Each scene shows the same named points in several views. A view is turned or mirrored, shifted and resized as a whole, has a little noise and may leave points out.

Scene 1
View 1
q_380: [ 12  -9  39   9   4  -2   9   9  -4  41   3  38  16  -1   5  15   1  17
   1 -24  -7   3]
q_382: [-15  -2  42  -3 -17 -23 -13  10   0  34   6  51   9  -3 -21  17   1  19
 -11 -27 -40   3]
q_642: [ 70  14   3  -8 -37   5 -30  43  -2  12  -1  24 -22  46 -15 -56 -27  -2
  49 -54   6  35]
q_41: [ 14  16  12  13   2  19  -2  21  10  27   9  26  18  30 -12  -4 -16  14
   5 -29   2  19]
q_189: [ 22  -6  38  -2  -5   3  -3  20   4  37  11  35  12   6   1   9  -1  12
   2 -22   7   9]
q_886: [  8  11  16  16  13  29   8  15  11  31  10  25  26  24  -6   8 -12  16
  -5 -24   5  16]
q_590: [ 23  22 -14  35  21  29  18  11   6  23  -8  17  21  48  -2 -24 -28  10
  26 -38   4  20]
q_37: [ 20 -16  22  45  55  18  59 -21  -4  52 -18  19  38   2  37  17   2  17
  15 -19  11  -2]
q_219: [  1  16  30 -16 -33   6 -38  38  11  19  23  42   9  21 -35   3 -13  16
 -20 -32 -12  21]
q_32: [ -3  19  -6  28   5  -3   6   4   1  21 -11  34  10  37 -23 -18 -20  18
  15 -39 -35  18]
q_414: [-11   3  28  15   8   0   7   3   4  37   3  40  23   5 -10  18  -3  22
  -8 -23 -23   4]
q_359: [ 55  21  28 -29 -39  45 -47  67  24  18  40  19   4  38 -18 -19 -21   2
   0 -28  49  33]
View 2
q_32: [  7 -14 -14 -17  12  34   6 -62 -18  10 -27   4   3   4 -29 -13 -28  -7
  -8   8  -7  18]
q_886: [ 10 -20 -17  -6   8  15   5 -35 -22  10 -19 -10 -11  -4 -32  -8   8  -7
  -5   7  -1  12]
q_414: [  7  -5 -11 -15  -4  18   0 -43 -16  22 -13 -10 -21 -15 -28 -19 -10 -15
  -6   1   4  11]
q_380: [ 12   4 -16 -20   5  27  -4 -33 -18  25 -14  -7 -16 -23 -32 -18  -1 -15
  -4  -5  -4  11]
q_359: [  1  -6  -4 -19  26  31  24  11 -28   7 -44  -8  22  33 -27  19  34  -6
  -1  -5  26  12]
q_189: [ 10   3 -15 -22  10  28   1 -22 -19  24 -18  -8  -9 -11 -31 -10   8 -15
  -4  -6   4  12]
q_382: [  1  13   0 -34  -6  34   2 -46 -13  29 -21  -3 -14 -12 -20 -18 -32 -23
  -3  -9  13   8]
q_41: [  8 -15 -16 -11  14  26   8 -38 -22  10 -25  -5  -5   3 -31  -5   1  -6
  -8   4  -1  16]
q_590: [ 13 -28 -24  -7  31  28   8 -42 -25   1 -32   1  12  11 -38   2   7   4
 -12  10 -14  20]
q_219: [ -1   0   3 -25  -1  27  16 -22 -19  16 -31  -8   2  14 -18   2  -4 -18
   1  -3  30  11]
q_37: [ 25 -17 -39   2  17  16 -14 -46 -21  20  -1  -7 -30 -44 -48 -27  16  -2
 -13   6 -37  16]
View 3
q_359: [ 18  69  47   4  -2  -4  16 -12  30  14  47 -10   3 -62 -20  -3 -15 -38
  25 -55   3  11]
q_32: [  9  29  26  -7  34  18  -4 -12 -21 -28  30 -29  17 -27  -8  26  -8  17
 -10 -15 -31  26]
q_380: [-19  50  24   2  10  25   5  -8  -8 -19   7  -8   9   8  -8  16   5   2
   7 -10 -15  14]
q_219: [-17  53  44   0  24  15  28 -20  -3 -16  32 -34   6 -40 -11  15   6 -14
  20 -46 -19  10]
q_590: [ 32  30  24 -10   9  11 -17  -4  -1  -9  31  -3  17 -45 -16  10 -23  -3
 -10 -14 -15  26]
q_642: [ 45  75  33  14  32 -17  -5  -3  15   9  55 -33  10 -36  -9  19 -21  -2
   6 -38  -4  32]
q_37: [ -4  26   4  -8 -11  36 -29   2 -11 -24 -13  27  17  22 -14   9  -7  10
 -15  22 -14  16]
q_41: [  4  38  28  -7  11  19   1 -11  -3 -17  24 -11  12 -31 -14  13  -9  -4
  -1 -19 -16  18]
q_414: [-25  36  25  -5  14  34   9 -13 -16 -28   7 -14   8  -5  -8  18   7   5
   1 -13 -25  11]
q_189: [-10  57  29   4   4  19   7  -6   1 -14  13  -8   6  -3 -12  12   1  -7
  11 -19  -9  12]
q_886: [ -9  43  27  -3   3  24   2  -7  -3 -17  11  -4  11 -13 -12  12  -1  -6
   4 -13 -14  13]
View 4
q_41: [ 42 -32 -21 -23  18  36 -16  -8 -41 -11   7 -23   6 -19  -4  24 -23   3
  23  23 -12 -15]
q_359: [ 59 -21 -30 -82  26  72 -14 -53 -84 -11  -2 -26  10   7 -14  10 -47 -23
  36  31   2 -38]
q_886: [ 40 -31 -24 -24  17  33 -11  -7 -30  -8   2 -22   9 -27  -5  35 -16  10
  16  24 -20 -26]
q_32: [ 37 -42  -6   7  13  30 -25   1 -30 -17  23 -18   4 -24   3  15 -24   3
  31  15  -3  16]
q_590: [ 62 -36   3 -30  29  27 -26   2 -56 -20   4 -36  17 -19 -10  16 -14 -11
  13  12   3 -13]
q_382: [ 10 -35 -43  -1   4  49  -3 -27 -15   8  12  -2 -17 -26  14  29 -50  25
  47  37 -22   2]
q_380: [ 21 -37 -33  -9  16  25   4  -2 -15  12 -12 -24 -12 -34   8  39 -30  37
  19  34 -22 -28]
q_189: [ 28 -35 -31 -28  20  41   2 -18 -35   8 -10 -25  -9 -23   4  27 -41  20
  29  33 -12 -29]
q_642: [ 58 -51   3 -39  30  50 -28 -26 -82 -13   7 -38  -5   6   1 -22 -63 -20
  42  15  35   7]
q_219: [ 31 -24 -42 -34  11  69 -13 -44 -44  -7  18  -1   0 -11  -1  26 -44  -3
  49  34 -17  -5]
q_414: [ 23 -32 -37  -3  10  35  -5  -8 -14   3   6 -12  -4 -32   8  37 -27  24
  28  31 -26 -13]
View 5
q_642: [  1  26  -5  -9  44 -21 -27  36  24 -10  17 -61  20  18 -31 -69 -51   4
  80  54  11  30]
q_414: [-39  13   6  25   4   0  10  16   2  -9  19 -32  -8  -3 -51   3  16 -27
  30  15  -5  11]
q_37: [  9  21  12  48 -38 -33  23  -2  25 -35 -35 -31  15  17 -22  14  -3 -36
  54   6 -22 -14]
q_590: [ 12  32  -1  25  28 -23  -1  14  32  -6 -13 -29  12   9 -18 -27 -52 -21
  47  44  -3   9]
q_359: [-19  -2  -1 -23  63  11 -11  34  48   5  17 -41   4  25 -13 -36 -68  19
  37   7  12  34]
q_382: [-46  13   6  16   2   2   1  21  -6 -11  32 -43  -6  -4 -57 -11  23 -22
  42  20  -1  17]
q_32: [-11  37  -1  36  18 -24   2  17   3  -2  12 -34   5  -8 -42 -29 -12 -37
  50  60  -4   9]
q_380: [-22   9   7  20  -8 -10   7  15  11 -20   4 -40   4   9 -40  -4   6 -19
  47   6  -8   9]
q_219: [-38   4   1   1  41  13   1  28  21   8  27 -33  -9   7 -39 -16 -20  -3
  26  12   6  25]
q_886: [-15  15   5  24  14  -9  10  13  26  -5  -2 -28   2   8 -26  -3 -20 -22
  32  19  -5   5]
View 6
q_414: [-12  -3  -5  -3  -7  -7  -6   7 -25 -19  -1   0  12  -8 -29  -1  -4 -28
   7   6  -2  18]
q_41: [ -6 -18  -9  -5 -14   1 -16  12 -21 -12  -4  -7  22   5 -26  -4   6 -13
   3  18  -2  18]
q_359: [  1 -32  -1  -4 -19  19 -30  10 -15  -2 -26 -30  34   1 -14 -22  -3  10
   4  37  28  13]
q_886: [ -7 -17  -5  -7 -10   2 -13  17 -23 -16   2  -5  18   2 -21  -1   2 -17
   1  15  -1  12]
q_642: [ -4 -20 -12   6 -30   1 -32   1 -30   4 -19 -33  34  13 -37 -20  20   3
  12  27  -2  28]
q_189: [-14  -7   1  -2 -14  -4 -12   8 -28 -15  -6 -16  21  -8 -26 -12  -3 -15
  12  15   3  15]
q_219: [ -1 -15  -7  -2  -6   2 -14  -3 -11  -8 -28 -10  24 -10 -25 -11  -6 -12
   3  15  17  24]
q_37: [-23  -4   0  -4 -21  -9  -8  29 -44 -23  30  -7  11   7 -27   4  10 -27
  12   9 -27   4]
q_380: [-16  -2  -1  -1 -15  -7 -10   9 -31 -19  -1 -11  15  -7 -29  -6  -2 -23
  12   9  -4  17]
q_382: [-11   1  -6   2  -4 -12  -6  -6 -21 -16 -18  -2  15 -17 -34  -9  -7 -27
  10   4   5  27]
q_590: [ -1 -26 -17  -6 -19   6 -22  19 -21  -6   1 -12  27  20 -27  -2  18  -7
  -1  22  -9  16]

In a view up to two points have been moved. Name them for each view, in the order of its rows, or write -.
view 1: q_590
view 2: q_382
view 3: q_886
view 4: q_380
view 5: q_414, q_219
view 6: q_642

Scene 2
View 1
q_293: [  8  -4  22  -3 -12  12   6 -16   2   9   3   4 -18   3   4 -15  11  13
 -18  12   3 -10]
q_525: [-15   0  45   0   3   4   4 -19  -7  -4  -9  -6  -3   1 -12 -19 -26   5
 -11   3  15 -17]
q_707: [ 18  10   5   8 -23  21  -2  -7   0  21  -9   9 -17   5  12 -12  28  34
 -17   6 -16   6]
q_61: [ -5   9  32   7  -3   9   2  -8  -5   5 -16   2  -4   7  -6 -15  -4  18
  -7   4   4  -6]
q_815: [  4  22  21  16  -1  13   6  13  -1   7 -29  10   0  19  -5  -8  22  24
   2   8   1   0]
q_711: [ 20  15  -2  12 -18  25  -7  -1   4  19 -14  10  -9  10  13  -9  35  34
 -15   5 -21   7]
q_206: [ 12  -5  11  -2  10  14  -3  -7  15  -3   1   0   0   9   6 -13  17   0
 -19  11   2 -17]
q_302: [-16  14  35  13  32   6  -6   7   5 -16 -32  -4  28  18 -19 -10 -16   2
   1  -2  11 -18]
q_650: [ 15  11   6   9  -6  20  -6   1   5  10 -12   8  -5  11   8 -10  27  23
 -16   6 -11  -2]
q_439: [  2   4  26   1  18   6  11   1  11  -7 -11   2   0  16  -8 -10  13  -3
  -5  17  19 -17]
q_106: [  6  12  26   4 -12  13  11  -5  -4  11 -13   9 -19  11  -1 -12  18  21
  -5  12   4  -2]
q_562: [-15  11  37  10  20   7  -4   2   0 -10 -25  -2  17  12 -16 -14 -14   7
  -1  -1   9 -15]
q_623: [ 11   2  15   2  -7  15   1 -11   4   9  -2   5 -13   6   6 -14  16  14
 -17  10  -2  -8]
q_101: [  6  11  14   9  17  14  -4   8  12  -6 -18   3  13  19  -3  -9  19   8
  -7   6   0 -12]
q_97: [-25   5  52   5  -1   3  -3 -18 -16  -2 -19  -7   4  -2 -16 -22 -42  15
  -8  -7   9 -12]
q_877: [ -2   5  26   5  -3  12  -5 -11  -2   5 -10   0  -2   4   0 -15  -4  16
 -15   1  -1  -8]
q_947: [ 10  10   6  11  10  18  -9   4  12   2 -17   4   9  14   3  -9  22  15
 -12   5  -8  -9]
q_325: [ -8  13  44   8 -43  11   1 -26 -28  25 -15   6 -28  -9  -2 -22 -21  46
 -14  -5 -10  10]
q_578: [  6  17  24   9 -15  13   8   0  -6  14 -19  10 -15   9  -2 -10  17  28
  -4  10  -2   4]
q_755: [  3  -1  21   2  -2  12  -3 -14   2   4  -3   0  -5   3   2 -17   2  12
 -19   5  -1 -10]
View 2
q_650: [ 21 -29  11  -3  -8  11 -12  15 -10 -39  -6   5 -23  32  18   2 -22  18
  12 -11   7 -58]
q_106: [  0 -33  23  -9  17  23 -18   6  -5 -16 -23  13 -14  14  38  -9 -36   5
  -3   2  -2 -63]
q_877: [ 21  -2  36  -2  21   4 -34  17  -9   8 -41  -6  -1  33  36   0 -33 -11
   5   3   9 -20]
q_815: [  7 -21  24 -14  -4  31  -2   6 -23   0  -8  22 -24  27  35   6 -14 -13
 -13  -5  -4 -50]
q_578: [  4 -36  25  -2  12  27  -8   8 -16 -14 -13  14 -26  17  32  -1 -31   1
  -3  -2  -3 -64]
q_97: [ 27  13  62   0  45   3 -40  19 -16  51 -62  -5   5  34  52   2 -43 -38
  -8  13   6   0]
q_707: [ 22 -50  17  16  14  14 -10  18 -14 -39  -3   3 -39  22  16   7 -32  27
  16  -9   3 -69]
q_206: [ 22   1   3 -19  -5  -5 -43  12   9 -45 -31  -5  12  33  32 -10 -26  19
  15  -3  16 -36]
q_947: [ 27  -4   0 -23 -34  14 -14  11 -15 -40   2  13  -9  43  17   3   2  10
   4 -17  12 -42]
q_302: [ 24  42  27 -45 -19  15 -28   7 -21  25 -31  19  16  51  47   0  -3 -41
 -22  -4  10   2]
q_439: [  8  21   9 -47 -11  11 -35   3  -1 -12 -35  14  25  32  49 -12 -13 -10
  -9   2  10 -26]
q_325: [ 13 -57  67  45  71  19 -15  25 -20  30 -39  -7 -46  11  32  11 -65  -8
   8  11  -6 -50]
q_61: [ 13 -12  33  -9  18  14 -22  14 -12   5 -33   4 -10  29  41   0 -33 -13
  -3   1   4 -38]
q_293: [  8 -26  18  -2  28   4 -37  14   7 -31 -38  -4  -1  17  33 -12 -45  19
  13   5   7 -48]
q_711: [ 25 -45   8  16  -6  16  -2  15 -17 -48   9   5 -40  29   8  11 -20  27
  17 -17   6 -69]
q_101: [ 20  10   5 -32 -26  14 -23   7 -10 -26 -11  12   4  39  32  -2  -4  -1
  -3 -12  10 -34]
q_562: [ 21  27  33 -31  -2  12 -27  11 -17  19 -36  11  12  43  48   1 -14 -31
 -13  -1   8  -9]
View 3
q_755: [ -6 -19 -10  -4  -5  11  -4  11  -7 -40  -1  13 -21 -23  23  -2   7  34
   9 -34 -19 -12]
q_578: [-14  -2 -15  22  10   3   8   9  -2 -29   8  31 -31  -6  22 -39  -5  38
  11 -38 -11  -8]
q_650: [ -7   3 -16  10   2  -3  -4  14 -22 -32  -1  34  -5 -22  23 -34  -9  26
  14 -32 -17 -16]
q_711: [ -7  11 -20   9   9 -11  -5  26 -33 -29   1  51  -5 -24  23 -50 -15  28
  15 -32 -12 -16]
q_302: [-20 -21   0  14 -17   4  13 -41  33 -15   6 -40  14   2   4  26   1  19
  10 -18 -14 -15]
q_293: [  5 -14 -14   3  -3  17  -9  10 -10 -48  -2  23 -40 -26  27 -17   9  39
  11 -41 -25 -11]
q_106: [ -6  -6 -15  20   6  10   3   3   1 -35   6  25 -36 -10  27 -36   0  36
  14 -41 -17 -10]
q_97: [-37 -43   5   2  -5  15  25   9  25 -25  17 -14 -39   1  19  36  18  50
 -12 -26 -12   1]
q_439: [  8  -9 -12  13 -12  16  -6 -31  13 -36  -2 -11 -14 -11  18 -12   1  22
  20 -34 -23 -18]
q_101: [ -4  -1 -12  11  -8  -1  -3 -17  -2 -23  -4   2  13 -14  12 -15  -9  16
  20 -26 -17 -21]
q_707: [ -8   2 -18   9   8  -3  -3  30 -28 -34   2  51 -20 -23  27 -44  -8  36
  12 -36 -14 -12]
q_525: [-15 -34  -1   1  -6  20   9  -5  22 -36   9 -12 -41  -8  21  22  18  44
   0 -34 -17  -6]
q_623: [  2  -8 -16   4  -2   9  -8  11 -13 -41  -2  23 -25 -25  26 -21   2  32
  14 -38 -21 -14]
q_206: [ 10  -9 -15  -6 -14  11 -16  -6 -12 -44  -8   7  -6 -30  21  -8   5  21
  20 -33 -25 -21]
q_815: [-17   6 -12  31   6  -4  11  -9   4 -17   6  18  -6   1  15 -38 -14  28
  20 -30  -9 -13]
q_325: [-41 -28  -3  11  19   6  26  54  -3 -31  22  44 -69  -4  32 -12  13  67
 -14 -38  -5   9]
q_61: [-20 -17  -7  12   3   7  11   4   6 -27  10  10 -28  -8  19  -6   5  36
   7 -32 -13  -8]
View 4
q_711: [ -8  19 -13   6 -41 -36  -1  26 -18  -7  38   8  21   9  17 -24 -42  28
  29 -51 -15 -22]
q_562: [ 22  -9  -5  -9 -24 -15 -25 -11  27 -14  10   9  27  -1   3 -25  21  -8
  -5 -13  13   4]
q_325: [ 46  30 -36 -24 -10 -48   3  18  -4  -7   9  40  36  13  -8 -15 -47  12
 -46 -52   6 -35]
q_206: [ -8   3   0  13  -6  -7  -1  -2  -9  10  26   7  30   3  24 -17   9  18
  25 -26   3 -13]
q_97: [ 44   1 -21 -15   2 -24 -10 -11  30  -5  -1  30  32   1  -7 -24  12 -13
 -43 -17  19  -7]
q_302: [ 16 -18   2  -7 -28 -12 -30 -17  37 -21   9   5  20  -2   4 -32  31 -15
   6  -7  13  14]
q_101: [ -6  -5   4   4 -34 -13 -18   0   8 -13  26  -2  23   2  16 -25   7  10
  32 -25   1  -1]
q_623: [  2  15  -7   0 -13 -17  -2   6 -16   5  24  14  33   8  17 -13 -12  23
  14 -37   2 -26]
q_947: [-12  -1   0   9 -43 -18 -16   8   0 -12  33  -4  20   3  20 -29  -6  16
  41 -29  -7  -3]
q_578: [ 13  16  -5 -16 -38 -29 -16  11  -9 -17  18  13  29  10  11 -12 -26  18
   5 -46   4 -26]
q_707: [  2  18 -15   0 -35 -35  -5  21 -13  -9  30  11  25   9  14 -21 -36  24
  17 -49  -8 -23]
q_525: [ 30   2 -10 -14   6 -11 -11 -14  12   0   5  24  37   2   7 -12  19  -3
 -24 -18  19 -15]
q_877: [ 20   4 -16  -6  -9 -22  -7   1   9  -2  14  21  30   5   5 -24   2   4
 -12 -24   9 -11]
q_293: [  3  23  -9  -1  -2 -19   6   8 -27  12  24  22  38  10  20  -4 -14  28
   6 -42   5 -36]
q_439: [  2  -1  13  -6 -20  -1 -21 -13  -4  -8  16   2  34   2  21  -8  22   9
  22 -20  15 -15]
q_61: [ 21   7 -11 -12 -22 -23 -13   1   5  -9  15  17  31   5   5 -16  -6   7
  -6 -32   8 -15]
q_650: [ -4  14 -10   6 -31 -28  -6  16 -13  -6  33   8  25   8  16 -23 -22  23
  26 -41  -7 -16]
q_106: [ 12  17  -4 -18 -28 -22 -15   6 -15 -14  17  13  36   9  15  -5 -17  21
   3 -40   7 -31]
q_755: [  9   9 -11   3  -6 -19  -2   1  -2   7  23  17  31   5  13 -19  -1  13
   3 -30   5 -18]
View 5
q_302: [ 47  55 -13 -18 -29 -11   3  27   7  -6  -4 -17  10  17  12 -13   3  21
   6  -5  20 -30]
q_293: [  9  36  12  12  20 -16  -9  22  18   9 -13   3   7  22 -12  21  -8  -2
   5   7   3  -2]
q_525: [ 27  57  -1   0  -6 -30  -6  25  38   1 -22 -10  13  26  -1   4   4  15
   3  21  15 -12]
q_711: [  0  14  12   2  25  12 -17  26 -19  19  -3  22   7  19  -7  23   3 -13
  -8 -19  -6 -18]
q_650: [ 10  21   9   1  16   5 -10  26 -11  13  -3  12   5  18  -3  16  -4  -7
  -2 -13   1 -14]
q_101: [ 30  34   2  -7  -4   0   3  24 -11   3   4  -6   1  14   1   2 -11   6
   7 -18   9 -19]
q_623: [ 8 32 11  9 18 -8 -8 24  6 12 -8  5  5 20 -9 18 -9 -3  1  0  2 -5]
q_61: [ 22  41   0  -2   3 -15 -12  27  15   6 -16   2  13  20  -3  11  10   6
   2   6   6 -21]
q_97: [ 24  58 -11  -9 -16 -28 -15  27  42   3 -29  -5  24  29   8  -2  23  17
  -9  26  19 -24]
q_578: [ 20  27   3  -2  20  -9 -18  26   1   8 -14  14  13  16 -12  22  13  -3
  10  -8  -7 -24]
q_106: [ 22  32   6   3  20 -14 -16  25   9   7 -14   9  11  15 -15  21   7  -2
  13  -3  -6 -18]
q_755: [  9  38   8   5   7 -12  -7  24  15  10  -8  -1   7  23  -1  12  -6   2
  -3   5   9  -7]
q_439: [ 37  44   4   1   0 -17   4  23   6   0  -3 -16   0  12  -8   7 -17   9
  20  -5   5 -10]
q_707: [ -1  15  11   4  28   3 -19  26  -5  18  -9  22  10  21  -9  27   5 -12
  -6  -9  -6 -16]
q_877: [ 19  44  -2  -4  -1 -15 -11  27  21   8 -16   0  13  24   2   6   7   9
  -5  10  13 -17]
q_815: [ 35  29  -2 -11   9  -4 -11  28 -11   2  -7   6   9  11  -8  14  11   1
  14 -19  -5 -31]
q_562: [ 38  52  -8 -13 -19 -15  -1  25  13  -2 -10 -11  12  22   7  -6   7  17
   4   2  16 -25]
q_947: [ 22  25   6  -4   2  10  -1  24 -21   8   7   0   0  13   1   5 -12   0
   4 -24   5 -19]
q_206: [ 13  36  11   8   5  -5   4  22   3   9   4  -7  -3  19  -2   7 -24   2
   1  -5  11   1]
q_325: [  0  35  -1  -1  23 -21 -37  29  36  15 -38  27  29  33  -7  27  41  -3
 -14  25  -3 -25]
View 6
q_325: [-16 -10   9   9   6  -5   1  -7  -3  14 -43  24   1  39  -2  -9  14 -11
 -42  14  29  -4]
q_947: [  5 -17  20   5  -4  10  36  19  -9 -14   1  13  10  23   2 -13   9   4
   3 -37  -1 -22]
q_302: [ 18  -5  18   5  -5 -13  13  27 -10   0   1  -6  21  19  32 -19  10  19
   6  -3  -4 -36]
q_101: [  8 -11  17   4  -6   3  29  21 -11  -9   2  10   9  20   7 -13   6   9
   4 -28  -1 -25]
q_755: [ -4  -2  14   4   0  -3  19  -2 -24   3 -15  27   6  25  -4  -8   7   7
 -10 -13  10  -6]
q_815: [  0 -17  16  11  -6  14  23  28   7  -8  -9   9  -3  26   7 -13   7  -5
  -9 -20   7 -26]
q_711: [ -9 -23  19   4   3  18  36   6  -6 -14 -14  26   0  33 -15 -12  15 -11
 -19 -38  13  -8]
q_578: [ -7 -15  12  10  -4  12  19  15   1  -2 -18  18  -6  28  -2  -8   4  -9
 -18 -16  13 -16]
q_439: [  6  -2  10   9 -16   1  18  22 -15   0   2  13  -2  12   9  -9  -7  15
   8 -16  -3 -26]
q_562: [ 12  -3  16   6  -4 -11  10  21 -10   2  -4   1  15  22  25 -17   7  14
   0  -1   1 -28]
q_525: [  3   6   6   8  -7 -15   1   7 -22  14 -14  12   8  19  17 -11   1  17
  -5  11   8 -18]
q_97: [  5   2  11   7   1 -24  -4   7 -15  18 -22   6  19  27  26 -15  10  13
 -15  23  12 -21]
q_877: [  2  -3  13   6  -1  -8  10   6 -18   7 -16  14  12  25  10 -12   7   9
 -10  -3   9 -15]
q_61: [  0  -8  11   7  -4  -4  12  11  -8   3 -16  14   3  25   9 -12   6   3
 -12  -3  10 -18]
q_707: [-12 -18  14   7   3  15  30   1  -7  -8 -19  29  -3  31 -16  -9  12  -9
 -20 -29  15  -5]
q_293: [ -6  -1   8   9  -8   4  17   1 -21   4 -15  31  -5  20  -9  -6  -3   5
  -8 -14  10  -7]
q_623: [ -6  -6  11   7  -7   5  22   4 -17  -2 -12  26  -2  22  -8  -8   2   4
  -9 -21   8  -8]
q_106: [ -7 -10   9  12  -9   9  15  14  -3   1 -16  20  -9  24  -2  -7  -1  -4
 -13 -13  12 -16]
q_206: [  4  -2  14   5  -8   1  26   6 -29  -4   0  24   6  17  -4 -10   1  15
   5 -28   0 -12]

In a view up to two points have been moved. Name them for each view, in the order of its rows, or write -.
view 1: q_877, q_947
view 2: q_815, q_439
view 3: q_302
view 4: q_707, q_293
view 5: -
view 6: q_755
